Points on a hilly landscape, in no order, each with its height.
A ball rolls from a point to the lowest of its 2 nearest points, and stops where none of them is lower. Distance is the straight distance between rows; heights are no part of it.
Tabo: |  -5 |  30 | -30 |  -4 |  -4 |  34 |   4 |  52 |   2 |  10 | -35 |   5 | -16 |   9 |   3 |  -3 |  54 |   7 | -11 | -16 | -12 | -35 |   2 |  19 |   6 | -22 |  h=252
Gavav: |  21 |   6 | -10 | -26 |  26 | -18 | -36 | -10 |   8 | -14 | -28 | -20 |   5 |  -7 |  -5 |  21 |  -2 | -10 |  19 |  35 |  -4 | -42 |   3 | -43 |  -1 |   4 |  h=286
fedo: | -18 | -24 |   7 |  42 |  28 | -24 | -16 |  10 | -33 |  14 |  -5 |   9 |  27 |  27 | -52 | -23 | -25 |   7 |  -1 | -14 |   5 |  19 | -28 | -19 |  23 | -23 |  h=244
zita: | -22 |  -8 | -40 |   3 | -34 |  -7 |   6 |   2 | -50 |  13 | -23 |  -4 | -27 |  16 |  19 | -15 |  10 |   1 |   9 |  35 | -27 | -17 | -27 |   8 | -18 |  12 |  h=228
mol: | -24 |   0 | -30 |  17 | -47 |  12 |  -6 |  -1 | -13 |  21 | -14 |  30 | -27 |  23 |  44 | -13 |  30 |   7 |  -7 |   6 | -18 | -14 | -18 |   6 |   6 | -15 |  h=293
temit: | -21 |   3 |  43 | -22 | -27 |  29 |  25 | -18 | -44 | -18 |  36 |  60 | -37 |  -2 |  23 | -18 | -37 |   9 |  10 |  27 | -14 |  43 |  -8 |  39 |   7 |  30 |  h=303
rorel: |   3 |  16 | -25 |  -3 |   7 |  11 |   1 |  -3 |  24 | -13 | -43 | -38 |   5 | -36 |   8 |  -5 |  18 |  29 | -12 |  14 |   6 |  13 |  18 |   0 |  26 |  32 |  h=571
daso: | -14 |   7 | -17 |  -1 | -26 |  -2 |   6 |  -3 |  14 |  17 |  -5 |  19 | -34 |  25 |  49 |  13 |  33 | -30 |  23 |  13 | -18 | -35 |  -6 | -20 |  -5 | -11 |  h=346
ros: |   4 |   4 |  16 |   9 |   1 |  -1 |  -6 | -14 |  74 | -19 |  -7 | -26 | -38 |  -7 |  34 |  29 |   4 |  13 | -14 |  10 |   7 |  10 |  24 | -12 |  -6 |   5 |  h=406
geta: |   8 |  17 | -13 |  14 |  13 |  -3 |  16 |  27 |  21 |  38 |   3 |  -3 | -29 |  10 |  24 |  29 |  54 |  -4 |  -2 |   6 |  -9 |   2 |  -4 | -15 | -38 |   2 |  h=419
Noli: |  -1 | -14 |   7 | -39 |   7 |  28 |  17 |  21 | -37 |   6 |  26 |  10 |  32 |  -1 | -13 |  -7 | -31 | -17 |  -8 | -18 | -12 | -16 |  24 |  23 |   9 | -11 |  h=450
ketov: |  15 |  15 |   5 | -22 |  -3 |   5 |   8 |  23 | -17 | -23 | -23 | -30 |   3 |   5 | -32 |  -2 |  13 |  -6 |  16 |   2 | -14 | -16 |  13 |  18 | -24 | -18 |  h=194
Lod: |   4 |  59 |  25 | -21 |  -6 |  -7 |  61 |  18 |  12 |  -8 |  27 |   9 | -25 |   6 |   5 |  22 |  15 | -42 |  42 |   0 | -18 |  -7 |  17 |   2 | -26 |  14 |  h=494
Dolot: |  -9 | -12 | -21 |   6 | -21 |   1 |   2 | -18 |   3 |   3 | -20 | -15 |  -6 | -18 |  34 |  -7 |  -3 |  34 | -26 |   8 |   8 |  23 |   3 |  12 |  10 |  34 |  h=548
rogeg: |   6 |  -3 |  10 |  25 |  15 |  24 | -17 |  24 |  22 | -11 |  -7 |  27 |  17 |  -8 | -51 |  -8 |  32 |  -9 | -24 | -52 |  19 |   6 |   3 |  27 |  15 | -48 |  h=368
keven: | -13 |  28 |  -8 |  -3 |   7 |  -7 |   5 |   6 | -13 |   4 | -48 |  -9 |  21 | -24 | -34 |   0 |  -4 | -13 | -19 | -30 |  11 |   5 |  -9 |  -7 |  45 |   5 |  h=274
zez: |  27 |  -5 |  -3 |  -4 |  -6 |  16 |  -9 |   4 |  17 |  15 |  36 |   6 |  -4 | -12 |  31 |  -5 |  15 |  44 | -21 |   8 |  16 |   9 |  15 |  22 | -42 | -14 |  h=359
gipus: |  14 |  53 | -21 | -20 |  30 |  16 |  50 |  34 |  -3 |  24 | -10 | -14 |  12 | -14 |  -9 |   7 |  -4 |  14 |  14 |  -6 | -18 |  21 |  -6 |   5 | -15 |  36 |  h=354
rir: | -10 | -16 |   2 |  20 |  -9 |  -4 | -31 |  -3 |  23 |  14 |   0 |   8 |  15 |  -9 | -32 | -19 |  -1 | -26 | -41 | -62 |  27 | -14 |  -7 |   5 |  30 | -46 |  h=397
sabin: |   8 |  21 |  28 |   4 |  21 |  17 |  -5 |  13 |  -7 |  19 |  51 |  67 |  -2 |   9 |  -8 | -11 | -29 |  11 |   0 | -18 | -11 |  20 | -37 |   7 | -10 |  12 |  h=47
reg: |  -4 | -31 |  33 |  71 |   1 | -36 | -28 | -17 |   6 | -12 | -12 | -13 |  17 |  39 | -34 | -21 | -28 |  10 | -13 |  -4 |  -3 |  32 | -38 | -21 |   1 | -26 |  h=198
Fik: | -20 |  -4 | -18 |   2 |   7 | -44 |   8 | -13 |   8 | -15 | -59 | -53 |   6 |   9 |   2 |  26 |   6 | -22 |  29 |  17 |  -4 |  10 |   9 | -36 |  19 |  24 |  h=296
rideg: | -25 |  62 | -14 | -17 |  15 |  -3 |  28 |  19 | -24 | -29 | -60 | -19 |   6 | -16 |  -2 |   6 |  11 | -33 |  14 | -22 |  -1 |   0 |  -5 | -18 |  40 |  21 |  h=300
peki: |  10 | -26 |   6 |   5 |  -2 |  29 |   7 |  23 |  -5 |  19 |  16 | -26 |  22 |   0 | -34 | -25 | -35 |  31 | -45 | -18 | -12 |  28 |   6 |  37 | -16 |  14 |  h=403
tuluz: |   2 |  -3 |  -4 |  31 | -14 | -21 |  26 | -13 | -17 |  17 |  39 |   3 |  -3 |  29 |  42 |  11 |  36 |   6 |  23 |   0 |   8 |   8 | -11 |  -4 | -37 |  10 |  h=456
gevaz: |  16 |  29 |  -2 |  20 | -16 |   9 | -28 |  -1 |  42 |  14 |  -3 |   5 | -23 |   8 |  -1 | -10 |   9 |  21 | -34 |  -7 | -11 |  -7 | -12 | -10 | -25 | -20 |  h=441
tedit: |   1 | -13 |  55 |  -1 |  -1 | -18 |  18 | -13 |  -6 | -28 |  39 |  21 | -41 |  32 | -14 |   7 | -46 | -11 |  18 |  31 | -28 |  28 | -14 |  12 | -29 |  17 |  h=223
sata: |  14 |   4 |  -3 | -42 |  31 |  -3 | -32 |   6 |  -4 |   3 | -31 | -35 |  26 | -20 | -41 |   4 |  42 | -21 | -11 |  15 |  13 | -33 |  13 | -37 |  13 | -17 |  h=250
gise: | -17 | -31 |  13 | -23 | -19 |   5 |  -9 |  14 |   0 |   0 |  22 |   8 | -63 |  16 |   5 |   8 | -29 |   3 | -28 |  29 | -38 |  -2 |  12 |  21 | -44 |   6 |  h=385
Keb: |  -3 |  -6 |  13 |  40 |  -6 |  14 |  -7 |  16 |  -8 |   3 |  39 |  27 |  13 |  26 | -16 | -25 |  13 |  13 | -10 | -16 |  -3 |  15 | -15 |  34 | -22 | -35 |  h=201
vedur: | -15 | -37 | -12 |  17 |   3 | -21 | -12 |   1 | -24 |   2 | -19 |   1 |  -3 |   8 |   1 |   8 |   6 |  14 |   1 |  26 | -15 |   6 | -19 |  -9 | -18 |  -2 |  h=284
nipuv: |   3 |  42 |  16 | -51 | -37 |  29 |  51 |   8 | -64 |  -6 |   4 |  24 | -17 |   4 |   6 | -22 |   3 | -14 |  52 |  19 | -28 | -21 |   6 |  41 | -19 |  12 |  h=488
lato: | -19 | -38 | -11 |  37 | -15 | -15 |  38 | -14 |   1 |  12 |  18 | -13 | -11 |  13 |  63 |  26 |  32 |  15 |   6 |   6 |  21 |  26 |  26 |   0 | -21 |  23 |  h=485
Pigid: |   3 |  73 |   9 |  24 | -11 |  15 |  33 |  14 |  18 | -39 |   0 |  21 |  -1 | -11 |   5 |   1 | -16 |   2 |  12 | -46 |  17 |  18 |  -7 |  18 |  20 |   4 |  h=327
mudu: |   4 | -14 | -11 |  -8 |  25 |   8 |  -5 |  13 |  46 |  38 |  -1 | -26 | -10 | -24 | -17 |  23 |  31 | -14 | -35 |   0 |   5 |  -7 |  25 | -12 |  -2 |  -4 |  h=467
segi: |  14 |  15 |   4 |  27 |   5 | -15 | -36 | -12 |  11 |   6 | -55 | -34 |  31 |  31 | -35 | -12 |  44 |  15 |   3 |  17 |   4 | -12 | -34 | -26 | -25 | -17 |  h=357
Suza: |   6 |   0 |  15 |  -3 |  15 |  -1 |  31 |  24 |  46 | -29 |   9 | -26 | -21 | -20 |  17 |  42 |  14 |   4 |  13 |  14 |   3 |  15 |  38 |   6 | -12 |  19 |  h=424
bosov: | -19 | -38 |  23 |  47 |   5 | -22 | -35 |   5 |   1 | -14 |  17 |  20 | -11 |  38 | -27 | -34 |  -1 |   8 | -24 | -12 |  -6 |  30 | -16 |  11 | -25 | -46 |  h=128
rifop: |  -2 |  16 |  22 |  18 |   3 | -10 | -14 | -15 |   0 | -13 |  21 |  50 | -27 |  24 |   5 |   1 | -31 |   0 |   7 |  19 |  -9 |  19 | -38 |  -3 |  -9 |   7 |  h=144
Kila: |  -1 |  14 | -19 | -63 |   1 |  37 |  27 |  10 | -18 |   1 |  28 |  28 |  20 | -14 |  49 |  13 | -12 |  -6 |  46 |  10 |   9 | -29 |  34 |   7 |  11 |  31 |  h=492
kizi: | -11 |  -3 |  -8 |  -7 |  11 |  -7 |   0 |   6 |  -4 |  46 |   8 |  11 |   3 | -15 | -26 |  -2 | -39 |  -7 | -25 | -14 | -15 |   5 |  -8 | -12 |  -9 |  20 |  h=186
zov: | -11 | -21 | -16 |  14 |   5 | -41 |  25 | -22 | -31 |   3 | -20 | -65 |  31 |  11 | -20 |  24 | -19 |  -5 |  19 |  19 |   8 |  11 | -15 | -31 |   5 |  34 |  h=322
Davib: |  10 |  24 | -12 |  -1 |   0 |  25 |   8 |  42 |   7 |  29 |  21 |  11 | -39 |   9 |  51 |   4 |  51 |  41 | -14 |   4 |  -4 |   9 |   3 |  22 | -44 |  -5 |  h=394
pide: |   6 |   7 |  12 | -56 | -17 |  43 |  24 |   8 | -61 | -14 |   8 |  11 |  18 |   5 |   4 | -25 | -15 |  -4 |  27 |   1 | -11 | -27 |  25 |  39 |   1 |   1 |  h=468
vin: | -11 |  58 | -10 | -11 |  21 |  -7 |  39 |  12 | -25 |  -4 | -13 |   4 |  13 |  -4 |  -2 |  15 | -16 | -14 |  32 |  -4 |  -2 |  12 | -21 | -17 |  24 |  25 |  h=326
Vave: |  -1 | -38 |   9 |   2 |   5 |  12 |   3 |  23 | -46 |   5 |  39 |   4 |  26 |  10 | -33 | -34 | -44 |  21 |  -4 |   4 |  -6 |  16 |   4 |  15 |  -3 |  -3 |  h=427
Vepi: | -16 | -25 |  -1 |   3 | -22 |  -9 |  -6 | -30 |  39 |   0 | -38 | -50 |  10 | -18 | -12 |   5 |   0 | -36 | -28 | -15 |  12 | -19 |  23 | -14 |  51 |  -5 |  h=243
kede: |   3 |   9 | -13 | -11 |  -1 |  16 | -37 |   9 |  46 |  28 |  22 |  41 |  -8 | -14 |  -3 | -13 | -16 |   3 | -29 | -23 |  -4 | -12 |  -2 | -13 |   6 | -28 |  h=478
pepaf: |  29 | -25 |  14 |  22 |  18 |   1 | -14 | -12 |  41 |  -2 | -69 | -38 |  -2 |   5 |  18 |  11 |  86 |  31 |  11 |  38 |  19 |  18 |  -2 | -33 |  -3 |   7 |  h=613
boso: | -32 |  -6 | -21 |  11 | -12 |  21 |   6 |  25 |   6 |  16 | -18 |   1 | -22 |  -7 | -10 |   4 |  40 | -18 | -30 | -27 |  -7 |  -8 |  17 |  17 |  26 | -19 |  h=280
Digim: |  -8 |  -2 |  -9 | -14 | -45 |   7 |  11 |  -6 | -12 |  -2 |  24 |  15 |   4 |  -1 |  26 |  -4 | -10 | -34 |  -4 | -20 |  17 | -26 |  14 |  13 |  33 | -19 |  h=453
Gedi: | -31 | -10 | -13 |   4 | -19 | -29 |  12 | -21 |  16 |  -8 | -56 | -48 | -18 |   6 |  -4 |   7 | -32 | -32 |  -1 |   3 | -10 |  -6 |   7 |  -7 |  33 |  17 |  h=273
poz: |   5 |   3 | -17 |   4 |  18 |  -6 | -42 | -20 | -16 |  18 |  25 |  37 |  21 |  -6 | -10 | -26 | -48 |  13 |  -7 |  -3 |  10 |  -9 | -42 | -37 |  26 | -11 |  h=432
Ror: |  13 |  17 |  -2 |  27 |  -8 | -14 | -40 | -12 |  28 | -13 | -36 |   1 |   9 |   6 | -27 | -22 |  31 |  14 | -24 |  -8 |   9 |  -8 | -22 |  -7 |  -2 | -27 |  h=398
sumu: |  -3 |  20 |   3 |   8 |   8 |  19 |  48 |  39 | -10 |  13 |   6 | -14 |  19 | -10 | -25 |  -7 | -20 |  32 | -10 | -14 | -19 |  31 |  14 |  39 | -36 |  34 |  h=378
fepul: |  -7 |   9 | -35 | -11 |  -2 |  26 |  18 |  16 |  35 |  56 |  -4 | -22 | -25 |  -9 |  26 |  13 |  28 |   7 | -31 |  -9 |   2 |   1 |  24 |  -3 | -12 |   7 |  h=444
Dal: |   0 |  40 |  29 | -27 | -42 |  -3 |  65 | -20 | -25 | -15 |  28 |  21 | -38 |  16 |  17 |  -1 |  11 | -31 |  61 |  15 | -26 |   1 |   3 |  18 |  -5 |  16 |  h=508
remul: |  -2 | -28 | -13 |  -4 |  33 |  20 | -16 |   8 |  -1 | -42 |   1 |  41 |  27 | -42 |  29 |  11 |  31 |  28 |  21 |  11 |  25 |  14 |  19 |  19 |  16 |   3 |  h=416
Nito: |  10 | -26 | -16 |   6 |  18 |  -5 | -26 | -16 |  35 |  -4 | -32 | -30 |   0 | -26 |  16 |  13 |  37 |  43 |   4 |  36 |  18 |  15 |  10 | -16 |  -8 |  20 |  h=592
Kifa: | -24 | -15 | -11 | -38 | -25 |  19 |  29 |   2 |  -7 |  -2 |  27 |  32 |  -2 | -13 |  45 |  24 |   4 | -46 |  20 | -16 |   5 | -14 |  41 |  15 |  24 |   7 |  h=475
fop: |  -4 | -22 |  20 | -17 |   6 |   0 |  -9 |   2 | -25 | -31 |   4 |  40 | -32 |  12 |   5 |  13 |  15 |  -6 |  39 |  51 | -34 |  -4 | -17 |  11 | -19 |   6 |  h=395
bol: | -13 | -24 |   5 | -27 | -38 |   1 | -35 | -24 |   5 |  10 |  26 |  16 | -36 |  18 |  -3 | -15 | -51 | -24 | -32 |  14 | -25 | -19 |   8 |  18 |  -6 | -15 |  h=408
tak: |  -1 | -25 |  19 |  26 |  15 | -22 |  21 | -29 | -36 |  -7 |  39 |  23 |  10 |  23 |  27 |  23 |   0 | -12 |  36 |  20 |   9 |  17 | -29 |  -3 | -15 |  23 |  h=420
Taf: |  22 |  36 |  29 |   3 |   5 |  33 |   8 |  -4 |  41 | -18 |  34 |  19 |  12 | -30 |  17 |  10 | -26 |  18 |  18 | -40 |  27 |   7 |   7 |  24 |   5 |  15 |  h=358
ziton: | -29 | -41 |   3 |   3 |  -4 | -22 |   4 |   1 | -12 | -16 |  15 |  13 |  -6 |  17 |  -1 |   9 | -17 | -34 |  15 |   7 | -10 |  -2 |  11 |  -2 |   6 |   0 |  h=330
nifek: | -22 |  12 |  -3 |   0 |   8 |  -7 |  13 |  14 |  25 |  -8 | -34 |  -4 |  10 | -11 |  12 |  27 |  31 | -44 |  -3 | -69 |  29 | -10 |  19 |  -6 |  55 | -19 |  h=334
Zeki: |  12 |  -9 | -25 | -35 |  -7 | -15 | -41 | -20 |  25 |   9 |   5 |   3 | -17 | -14 |  34 |  13 |   0 |  -7 |  16 |  29 |   2 | -40 |   4 | -37 |   2 |  -8 |  h=328
lom: | -30 | -53 |   0 |  54 |  23 | -29 |  23 |   0 | -40 |   9 |  11 | -12 |  19 |  36 | -20 |  14 |  -6 |  -4 |  10 |  11 |  11 |  44 | -10 | -10 |   3 |  22 |  h=319
dituz: |  -4 |   6 |  71 |  -7 |   6 |  -1 |  33 | -23 | -24 | -20 |  47 |  38 | -49 |  18 |  -3 |  -5 | -67 |   2 |   3 |   3 | -11 |  52 |  -3 |  25 |  -3 |  38 |  h=265
Zetus: |  36 |  62 |  13 | -12 |  -4 |  -8 |  25 |   0 |   0 | -55 | -11 |  -9 | -23 |  -5 |  11 |   2 | -12 |  17 |  56 |  12 | -21 |  -7 |   4 |  13 | -12 |  24 |  h=454
tasum: |  11 | -22 |   7 |  28 | -31 | -20 | -24 | -27 |  25 |  -6 |  24 |  -9 |  26 |   7 |  10 | -13 |  11 | -10 | -20 | -30 |  30 | -21 |   4 |   0 |  10 | -49 |  h=436
Vap: |  41 |  -2 |   8 |  15 |  21 |  -7 |  -4 |   0 |  50 | -19 | -56 | -35 |  -5 |  11 |   4 |  32 |  63 |  11 |  30 |  23 |  -3 | -25 |  12 | -38 |  -9 |  -9 |  h=626
dazu: | -11 | -27 | -17 |  27 |  11 | -27 | -16 |  -4 | -15 |  12 | -66 | -33 |  29 |  23 | -22 |  -1 |  38 |   9 |   3 |  25 | -11 |   5 | -23 | -21 |   0 |   5 |  h=325
ziluf: |   5 |  25 |  -7 | -15 |   9 |  12 | -29 |  16 | -23 | -12 | -18 |  28 | -19 |  -7 | -14 | -17 | -12 |  35 |   0 |  42 | -43 |   0 | -32 |   4 | -20 |  19 |  h=455
tizur: |  22 |  15 | -26 | -14 | -25 |  17 | -26 |   9 |   2 |  13 | -47 | -21 | -23 |   4 |   3 | -23 |  50 |  20 |   0 |   6 | -16 | -45 |  -8 |  -6 |   0 | -41 |  h=218
Fet: |  26 |  -2 |  -1 |  22 | -21 | -19 | -33 | -40 |  14 | -10 |   7 | -36 |   1 | -10 |   0 | -29 | -26 |  30 | -35 |  -3 |  20 |  10 | -17 |   0 |  -9 |   4 |  h=247
fitez: |  -1 | -39 | -16 |   6 |   6 | -31 | -40 | -26 |  -5 |  10 |   7 | -14 |  23 |  -9 | -34 | -19 | -20 |   2 | -30 |  14 |   8 |   0 |  -6 | -22 |  15 | -25 |  h=86
pak: | -23 | -32 |  17 | -22 | -32 | -10 |   2 | -26 | -36 |  -8 |  13 |  20 | -29 |  20 |   1 | -10 | -48 | -47 |  11 |  16 | -20 | -16 |   2 |  15 |  23 |   2 |  h=366
kesu: | -28 | -35 |  29 | -19 |  -8 |   5 |  -1 |  -7 | -33 |  -1 |  28 |  43 | -49 |  11 |  19 |  -8 | -14 |  11 |   0 |  52 | -24 |  23 |  13 |  22 | -16 |  11 |  h=348
Nuki: | -23 | -62 | -15 | -17 |  -3 | -19 | -22 | -23 |  21 |   4 |  -1 | -30 |  18 | -32 |   2 |   8 |   3 | -40 | -26 |  -1 |  19 |  -7 |  55 | -16 |  38 | -20 |  h=207
pino: |   3 |  20 |  -9 | -44 |  23 |  16 | -13 |  22 |  -3 | -38 | -30 |  16 | -13 | -31 |   4 |  15 | -27 |  39 |  25 |  35 | -31 | -10 |  -6 |   8 | -13 |  32 |  h=476
noko: |  -1 |  23 |  -7 |  -9 |  23 |  30 |   5 |  19 | -31 |  42 |  23 |  31 |  21 |   5 | -24 | -26 | -57 |  17 | -19 | -17 | -14 |   6 | -18 |  -5 | -14 |  28 |  h=129
saz: |  13 |  39 |  11 |   7 |  -3 |  37 |   7 |  37 | -17 |  -4 |   9 |  24 |  12 |   5 | -18 | -20 |  15 |  19 |   6 | -24 |  -7 |  -9 | -20 |  38 | -17 | -19 |  h=251
metiz: |  20 |  -1 |  -7 |  11 |   5 |   0 | -36 | -21 |   6 |  15 |  59 |  44 |  40 | -14 |   4 | -31 | -35 |  18 | -28 | -20 |  40 |   5 | -31 | -10 |  -5 | -16 |  h=373
Dut: |   2 |   7 |  -8 |  -6 |  20 | -11 |  -8 |  -7 |  25 |  16 | -10 |  10 |  15 | -30 | -16 |  14 | -40 | -10 | -27 | -36 |  14 |  18 |   3 |  -7 |  29 |  18 |  h=235
vuneg: | -21 | -60 |  -3 |  56 |  34 | -31 |  -6 |  10 | -18 |  37 |  23 | -18 |  29 |  35 | -44 | -21 | -16 |  16 | -22 |  -3 |   1 |  44 | -28 | -20 |  -5 |  -5 |  h=281
moma: | -28 | -28 | -19 |  36 | -14 | -12 |   5 | -20 |  36 |  17 | -15 | -17 | -16 |   8 |  57 |  19 |  22 |  16 | -31 |   6 |  17 |  23 |   2 |  -9 |  -1 |  20 |  h=516
bivi: |   6 |  11 |  11 |  -6 |  36 |  18 | -13 |  23 |  13 |  -2 | -33 |  -7 |  31 | -13 | -28 |   5 |  43 | -27 | -13 | -63 |  26 | -17 |  18 |   1 |  32 | -40 |  h=350
nor: |   7 |  69 |   3 |   0 | -11 |  28 |  42 |  13 | -13 |  10 |  11 |  31 |   8 |  -1 |  21 | -12 |   8 | -11 |  21 | -27 |   5 |  -5 |  -4 |  23 |  -1 |   7 |  h=289
Zom: |  22 | -18 |   6 |  -6 | -32 |   5 |   6 | -13 |   6 |   7 |  25 | -17 |  36 |  -7 |  -2 | -11 | -34 | -27 | -15 | -54 |  32 | -14 |  20 |  11 |  13 | -28 |  h=422
Sube: |   8 |   5 |  -8 |  -6 |  15 |  26 | -18 |   5 |  41 | -22 |  16 |  18 |  15 | -46 |  33 |   6 |   8 |  16 | -16 | -15 |  28 |   8 |  16 |   8 |  15 |   5 |  h=387
situv: | -23 | -42 |  11 |  29 |  50 | -24 |   3 |  -1 | -28 | -33 |  18 |  30 |  21 |  31 |  -7 |  16 | -17 |  -2 |  35 |  32 |   2 |  37 | -21 | -21 |  11 |   9 |  h=362
pipat: |  21 |  35 |  22 | -15 |  16 |  10 |  35 |  12 |  -1 | -40 |  26 |  28 | -13 |  -1 |  -8 |  19 | -14 |  -4 |  37 |   5 |  -6 |  -9 |   1 |  21 | -20 |  14 |  h=474
datu: |   0 |   5 |  21 | -19 |   1 |   5 |   9 |  29 | -54 | -17 | -18 |  24 | -30 |  24 | -25 | -16 |  -8 |  14 |  36 |  41 | -54 |  -8 | -20 |  20 | -23 |   4 |  h=428
Zazor: |  30 |  -3 |  -1 |   7 |  -3 | -18 |  22 | -25 | -10 |  29 |  21 | -51 |  43 | -14 | -12 |  12 | -26 | -29 |  -6 | -41 |  42 | -14 |  12 |  -6 |   0 |   2 |  h=390
zeto: | -32 |  -7 | -25 |   4 | -11 |  -9 |   8 |  11 |  -1 |  25 | -27 |  -8 |   5 |  10 | -11 |  19 |  22 | -59 | -10 | -27 |   7 | -20 |  20 | -12 |  29 | -25 |  h=309
pado: |  11 | -19 | -10 |   3 |   3 | -27 |  25 | -16 | -52 |  23 |  25 | -45 |  45 |  -4 | -20 |  10 | -43 | -17 |   1 |  -7 |  11 | -11 |  -7 | -21 |   8 |  20 |  h=355
lizo: |   1 | -46 |  -8 | -18 |  16 | -33 | -44 | -34 |  11 |  19 |  14 | -42 |  43 | -19 | -29 |   0 |   6 | -32 | -14 |  -5 |  41 |  -6 |  27 | -27 |  23 | -45 |  h=161
vum: |  11 |  42 |  -1 | -19 |  13 |  -1 |  31 |  22 |  24 | -40 | -28 |   0 | -35 | -19 |  33 |  20 |  25 |  21 |  46 |  14 |  -6 |   0 |  18 |   4 |  -8 |  16 |  h=439
niman: |   5 |  20 | -33 | -10 | -38 |  -4 | -13 | -11 | -29 |  -1 | -61 | -13 | -25 |  -9 |  34 | -20 |  25 |  31 |  25 |  23 | -27 | -43 | -24 | -13 |  -8 |   1 |  h=170
Lir: |  38 |  10 |  13 |  11 | -20 |   5 |  10 |   5 | -21 | -38 |  22 | -22 |   9 |   1 |   1 |   1 |   3 |   7 |  17 | -12 |  15 | -30 |   7 |  17 |  -8 | -15 |  h=165
tamog: |  21 |  21 |  -1 | -41 |  16 |  38 | -60 |   9 |  38 |   1 |  19 |  26 |  21 | -29 | -20 | -21 |  13 |  10 | -21 |  -6 |   3 | -21 |  13 | -11 |  11 | -35 |  h=503
nud: |  -9 | -25 |   3 |  -9 |  -4 | -20 | -34 | -36 |  55 | -14 |  21 |   8 | -28 |  -1 |  42 |  31 |  -9 | -10 |  -1 |  24 |  -4 |   0 |  12 | -27 |   1 |   2 |  h=372
lesuk: |  23 |  24 |   3 |  -3 |  13 |   6 |   0 |  12 |  -9 |   3 | -30 | -52 |  29 |  -1 | -50 |  -2 |  28 |  -2 | -16 | -10 |  14 | -30 |   1 |  -7 |  -3 | -25 |  h=221
gotur: |  39 |   2 |   9 |  -1 |   5 |  14 | -27 | -18 |  27 |   7 |  45 |   0 |  25 | -16 |  -5 | -21 | -23 |  41 | -32 | -10 |  24 |  17 |  -2 |  10 | -15 |   3 |  h=310
Duv: |  11 | -27 |   2 |  19 |   6 | -27 | -29 | -62 |  18 |  10 |   4 | -52 |  25 | -15 | -28 | -10 | -35 |  -4 | -23 |  15 |  20 |  21 |  -9 | -29 |   4 |  17 |  h=169

Two balls start at each pair of points below. Name the first point that both come to, or write none.
pide, Kifa -> none
Vap, Zetus -> none
pino, pipat -> vum

Where does a ball stop that starts at each point below?
pepaf -> bosov
tamog -> bosov
tak -> bosov
Lod -> Lir
Dal -> sabin
remul -> bosov
Kila -> sabin
